A landscape with many valleys, sampled at points; each row gives a point and its height.
From any point a ball rolls to the lowest of the 2 points nearest to it. It stops when none of these is lower. Distance is the straight distance between rows; heights are no part of it.
z_758 height 43.8: [136 152  84 143 158 186 104 134 118 133 147 184 150 121 128 116 100 145
 145  91 138 113 169 158 133 132]
z_638 height 51.6: [132 126 171 118 137 157 150 127 103 107 108  85 176 115 146 117 105 162
 156 149  98 148 100 137 104 135]
z_734 height 49.3: [141 176  96 170 171 154  97 126 127 177 159 178 136 119 107 134 121 135
 121  72 138 127 140 163  96 109]
z_711 height 33.3: [118 127 125 137 125 135 137 140 134 124 132 188 125 171 117 154 115 121
 130 127 141 114  81  93 140 138]
z_114 height 68.4: [132 157 121 115 116 142  97 137 130  94 187 149  65 154 106 162 138  93
  93 158 185  96 202  65 160 141]
z_974 height 43.2: [151 114 207 139 115 126 135 119  96 122 108  83 144  95 165 141 115 161
 138 186 114 163  92 110  99 159]
z_570 height 57.7: [129  79 166 154 143 118  38  89 100 188 141 115 158 163 130 188 193 144
 106 154 131 142 137 143 119 161]
z_515 height 62.4: [100  92 167 132 175 139 129 108 153 120  90 134 108 110 129  96  84  89
 140  96 149 147 126 124  70  64]
z_173 height 53.5: [122 169  78 181 128 157  69  99 145 177 168 176 154 128  81 133 154 145
 122  57 137 110 131 186 121 119]
z_876 height 50.3: [120 160 178  70 177  95 134 110 107  90 121 114 143 156 154 158  97 127
 124  71 107 166 148 152  80 117]
z_497 height 42.9: [135 130 135  70 125  90 173 149 108 121 105 106  79 115 149 137 130 124
 106 130 103 123 120 125 115 123]
z_708 height 58.1: [147 165  50 141 108 132  90 118 136 162 165 131 171 113  95 154 154 167
 140  74 125 112 153 168 154 141]
z_158 height 60.0: [122  43 115 148 151 131  98  94 143 171  76  34 117  95 156 104 178 107
 147 142 118 132 114 175 125 100]
z_335 height 46.0: [ 95 113  74 150 125 131 172 160 158 125 115 168  67 157 109 112 119  92
 129 121 154  79 160 120 155  92]
z_610 height 62.9: [108  90 157 142 158 120  92  85 117 111 138 103 161 206 139 211 160 166
 124 122 120 134 150 145 143  99]
z_829 height 69.6: [117 105 126 148 127 159  79 117 112 130 153 115 188 171  97 191 147 142
 135 110 120 122 143 144 143 114]
z_628 height 62.1: [120 154  30 148  56 112  99 122 164 147 161 122 167 124 131 146 160 162
 144  87 118 108 125 154 176 164]
z_645 height 74.6: [104  86  93 115  98  83 151 107 138 100 154 181 194 155  93 145 165 168
 126 122 153 104 134 113 135 148]
z_55 height 60.8: [156  51 130 158 152 128  97 129 135 187  84  75 105  85 150 133 150 143
 126 170 121 130 140 133 135  77]
z_470 height 64.1: [144 115 134 158 138 129  64 106  93 163 148 116 162 137 116 194 162 130
 129 107 133 140 149 134 101 142]
z_340 height 75.1: [123 162 107  95  95 160 128 154 111  74 162 143 161 164 124 109 106 104
 171  95 143 123 145 130 149 166]
z_278 height 48.7: [155 126  72 127 171 161 130 136 120 115 123 158 119  92 132  93 111 153
 149 137 148 123 176 161 126 145]
z_271 height 55.6: [133  87 177 116 181 178  86 116 135  84 136  79 148 171 161 102 110 112
 176 151 158 162 156 146 127 115]
z_212 height 57.2: [138  94 167  93 182 121 108 110 115 111 118 104 144 161 136 186 129 182
  86 105 105 128 144 130 125 104]
z_930 height 44.4: [127  75 177 145 135 157 145 126 133 122 128 146 119 112 115 116 123 134
 135 218 164 139 110  57  96 132]
z_595 height 78.1: [101 103  89 154 106 115 116 103 150 135 184 192 185 147  60 120 160 168
 128 114 147  87 147 131 138 134]
z_222 height 66.5: [122 146 118  63 126  55 167 110 124 144 122 121 177 118 106 148 161 171
  98 103  69 122  96 147 131 134]
z_76 height 60.1: [168 196 169 111 175  95 164 111 115 163 117 107 123  77  84 124 120 129
 116  95 126 130 100 135  51 123]
z_743 height 54.0: [129 134 188  61 179 104 126 113 122  95 143 136 149 161 115 177 117 170
  88  94 120 124 160 122 102 129]
z_104 height 55.2: [160 176 134 140 177 115 136 131 110 163 139 151 103 100  86 141 131 109
 129  88 147 116 125 144  84 103]
z_984 height 69.1: [ 65  85 141 158 161 144 129 108 144 165 120 151 167 141  67 125 138  84
 139 101 149 129 122 131  88  52]
z_968 height 44.0: [138  92 160 145 138 104  71 119 140 135 149 168 139 164 151 176 157 172
  88 165 133 156 115  73 140 141]
z_438 height 76.8: [128 158 132 107 103 154  97 145 122  70 177 134 125 158 146 113 100  91
 150 110 179 130 179  98 151 188]
z_169 height 61.2: [122 149 138 143 128 187 150 121  93 105 136  80 179 115 104 140 105 135
 178 145 120 112 158 136  95 126]
z_747 height 57.3: [149  49 105 158 149 155  94 129 143 140 107 114 126 114 149 125 126 144
 131 187 125 144 150 145 152 116]
z_112 height 39.9: [112 124 106 122 135 120 154 150 143 109 121 166 116 166 130 117 104  90
 135 125 166 122 120  92 146 109]
z_635 height 81.3: [129 142 150  72  92  97 141 133 137 115 102 138 102 106 202  85  81  93
 107 103  99 179 120 141 103 183]
z_384 height 53.0: [ 88 126 108 137  95 162 181 147 155  97 165 144 112 165  70 131 108 104
 129 131 152  60 168 109 163  74]
z_124 height 58.0: [143 126 136 180 115  84 104 123 131 174 121 129  76 171 171 168 147 202
  83 166 109 117 145 134 174 108]
z_685 height 78.2: [158 166  92  76 153 149 145 165  94 125 119 157 126 138 128 132 132 155
  72 109  56 131 100 163 177 157]
z_58 height 79.2: [155 187 115  81 116 133 133 147 129 165 113 174 108 128 128 110 124 148
  44  90  45 131  69 139 165 152]
z_186 height 60.6: [130  92 171 136 161 161 108  93 149 113  95 130 100 118 149  81  87 103
 121 138 149 174 155 138  73  98]
z_630 height 21.9: [147 107 163 135 102  49 155  88 139 145  88  79  99  74 165 104 132 111
 124 163 148 162 115 123  97 144]
z_970 height 73.5: [146 158 154 114 113 143 104 145 113  74 176 160  80 162 119 120 135  89
 132 158 197 138 160  54 129 183]
z_113 height 30.7: [129 131 130 151 150 155 191 121 106  99 126 158  95  80  95  55 109 110
 130 163 133 102 156 157  83 108]
z_898 height 74.9: [128 192 105  83 136 150 173 175  81  82 116 120 123 140 157 111 106 112
 145 103  87 143 126 170 118 164]
z_267 height 69.3: [ 89 116  82 142 106 115 105 149 165 128 106 122 153 143 200 128 142 132
 131  98  92 143  89 157 191 114]
z_456 height 52.9: [168  93 104 130 154 143 110 133 127 112 116 152 105 102 154 106 131 159
 123 165 140 117 137 135 132 161]
z_162 height 68.0: [138 150 107 171 106 184 121 130 138 155 164 143  94 145  78 165 125 146
 107 160 124  72 133 104 147 117]
z_227 height 23.9: [107 142 124 192  72 134  40 125 145 128 139 149 121 209 183 151 129 128
 138 118 138 155 109 129 187 135]
z_252 height 68.1: [119 140  90 112  89 106 188 150 107 107 119 138 160 108 131 102 146  97
 165 124 113 114  73 129 123 154]
z_668 height 68.3: [ 86 133 129 121 122 181 143 143 111 112 163 102 170 125  63 156 105 129
 160 135 124  89 171 126 116  96]
z_507 height 30.9: [119  89 136 158 117  80 121  92 128 131 104 110 139 116 158 129 129  99
 154 146 151 151 120 124  96 131]
z_581 height 37.2: [155 154 161  83 105  72 190 139  86 128  97  80  96  81 147 118 156 129
 121 158  91 138 107 154 108 149]
z_474 height 44.9: [122 185 122 121  98  57 168 147  78 143 124  52 128  91 144 133 155 119
 155 141 111 146 133 160 128 147]
z_555 height 63.4: [150 171 145  86 148  59 174 104 108 142 120 114 169  85  84 118 139 149
 123  91 107 138 100 156  85 150]
z_6 height 28.7: [162 141 163 134 105  63 178 104 121 131 114  95  94  86 135 107 143 101
 115 188 134 127 106 111  95 174]
z_287 height 33.0: [127  94 196 153  92 124 129 109 113 117 117 125 155  96 156 111 114 134
 146 218 138 163  91  72 103 161]
z_23 height 61.7: [118 153 132 153 128 174 117 132 142 104 177 159  77 176  76 166 131 133
  86 162 144  89 154  74 156 112]
z_596 height 60.4: [ 91 128 128 115 120 196 138 150 108  96 177 133 130 130  27 136 102 114
 112 149 132  63 189 103 138  88]
z_111 height 52.7: [150 134 106 142 128  50 119 123 136 170 113 120  94 129 167 155 148 162
  72 129 124 115 144 135 163 109]
z_937 height 30.6: [123 141 143 127 118 208 147 179 110  76 175 169 119 142  63  73 109  96
 144 114 152  90 125 102 153 126]
z_882 height 63.9: [ 99 147  78 120  90  89 180 145 156 139 113 110 188  95 110 102 155 118
 169 102 121 121  55 126 153 129]
z_214 height 33.8: [121 125 148 189  95 136  65 128 152 127 172 152 122 194 140 155 128 149
 114 169 161 151 123  84 172 153]
z_881 height 59.9: [ 82 139  72 153  94  92 141 115 178 151 119 107 165  88  75  92 152  88
 195  78 156 122  90 119 145  96]
z_990 height 65.1: [ 73 112 138 143 169 156 134 109 128 133  94 114 131 114 105  91 127  69
 167 102 148 138 145 163  64  61]
z_108 height 56.6: [127 133 110 103 135  66 151 125 153 156  74  58 113  68 138 109 150 105
 137  94 112 156 114 154 123 100]
z_644 height 31.0: [101 157 101 160  88 158  74 124 174 114 150 155  88 207 142 125 112 137
 149 113 132 112 139 143 177 121]
z_731 height 19.6: [125 140 130 135 112 178 174 147  94  65 154 169 121 110  83  66 126 124
 140 150 154  97 163 136 113 144]
z_762 height 40.3: [155 135 154 140 112 118 138 157 130 143 119 178 109 141 128 136 121 126
  89 143 132 121  41  81 139 145]
z_712 height 52.1: [126 151 123 148 134  73 134 146  97 170  92  33 117  84 154 154 153 111
 171 117 129 148 134 136 135 110]
z_277 height 80.7: [158 167 140  75 107 103 120 139 146 176 115 142 109  94 173 118  88 122
  87  96  84 187 100 130 120 185]
z_478 height 50.7: [151  76 169 141 120  98  61 123 102 151 128 135 147 146 179 169 171 176
  81 159 135 155 134 121 154 149]
z_398 height 47.6: [155 158 123  89 138  52 155 138 115 150 120 128  79 135 137 170 152 111
  89 129 110 123 134 119 142 144]
z_850 height 37.6: [136 156 127 145 166 208  98 158 136 108 168 182 131 159  87  84 106 131
 128 111 154 111 146 116 156 132]
z_923 height 65.9: [100 162  59 134  65 111 105 142 141 151 145 127 147 151 173 169 136 146
 148  88  96 118 120 153 191 137]
z_374 height 72.3: [106 166 101 116 110 149 156 149 108  91 124 116 153 124 160 104 101  98
 187  94 125 132 123 147 122 158]
z_31 height 71.0: [133  87  92 127 130 133  86 114 170 146 106 134 122 136 198 110 134 155
 100 102  96 159  92 160 160 120]
z_336 height 55.3: [ 71 147  81 133  54 113 150 135 142 120 137 126 169  82  86  81 124  55
 195 115 164  91 127 131 117 118]
z_155 height 49.0: [ 74 113  69 142  70 135 122 117 149 136 126 115 159 107 119 131 127  71
 199 128 152 113 171 136 132  97]
z_29 height 48.2: [150 102 162 102 136 137 154 152 119  72 104 105  97 142 180  86 103 118
 122 177 135 144 109  97 143 157]
z_154 height 58.9: [149 101 153 124 180 156 103  99 134  73 101 106 100 138 174  96 100 122
 135 157 129 159 182 157  94 118]
z_973 height 70.0: [123 105 105  89  96  61 151 107 122 124 138 134 201 141 139 152 166 174
 122 120 107 130 105 139 136 163]
z_936 height 47.1: [118 137 140  86 145  93 155 122 112 101 110 114 109 129 162 139  94 130
 128  96 116 154 132 132  94 109]
z_573 height 43.9: [156  99 177  93 126 146 190 139 124  64 107 117  53 113 143  95 103  99
 110 191 121 114 130 106 122 125]
z_390 height 40.7: [ 88  81 114 146 105 108 118 104 128 142 115  97 163 127 121 144 152  81
 184 128 151 129 153 130 112 114]
z_939 height 52.0: [144 134 166 113 166 170 117 150 136  86 135  87 137 169 181 102  99 119
 154 140 156 158 131  98 147 142]
z_541 height 76.7: [130 176  84  67 153 144 157 183 115 108 105 135 100 162 140 117 122 122
 114  80  89 120 128 159 171 136]
z_648 height 53.7: [145 104 170 175 163 166 136 122 137 183 102 135 141  94  87 146 116 150
 106 149 124 127  78  88 111  85]
z_875 height 37.7: [150 122 153 119 157 165 187 145 134  98 104 144  72  89 109  79  94 112
 115 164 129  98 118 120  82 101]
z_904 height 46.7: [160 121 155 131 144 131 155 149 136 167 127 137 130  94 119 136 119 164
  94 139  98 115  66  95 114 125]
z_254 height 66.0: [150 136 112 193 140 133  97 112 132 183 147 129  98 138 105 168 142 183
 111 158 131 103 152 132 151 117]
z_744 height 51.7: [130  74 177 153 140 150 124 112 169 145 130 158 116 120 100 145 113 135
  92 175 158 129  97  52 119 104]
z_842 height 80.1: [173 152 140  70 109 146 140 145 134 169 116 152  92  90 120  82 114 134
  66 110  53 173 108 115 138 182]
z_688 height 58.3: [126  92 125 121 145 106 103 102 163 167  72  67 112  79 178 121 146  94
 144  84 109 143 109 164 102  97]

Where does a ball stop that starts at each point below?
z_252: z_630
z_277: z_374
z_668: z_711
z_186: z_731
z_973: z_758
z_267: z_758
z_470: z_227

Call two points neighbours if one is among the 2 nearest of the other. Go from one point of each pair to the other, from neighbour to neighbour, staying as low as possible. Name the highest point that can't be avoided.
z_23 / z_227: z_829
z_23 / z_581: z_162
z_731 / z_581: z_55
z_711 / z_287: z_648
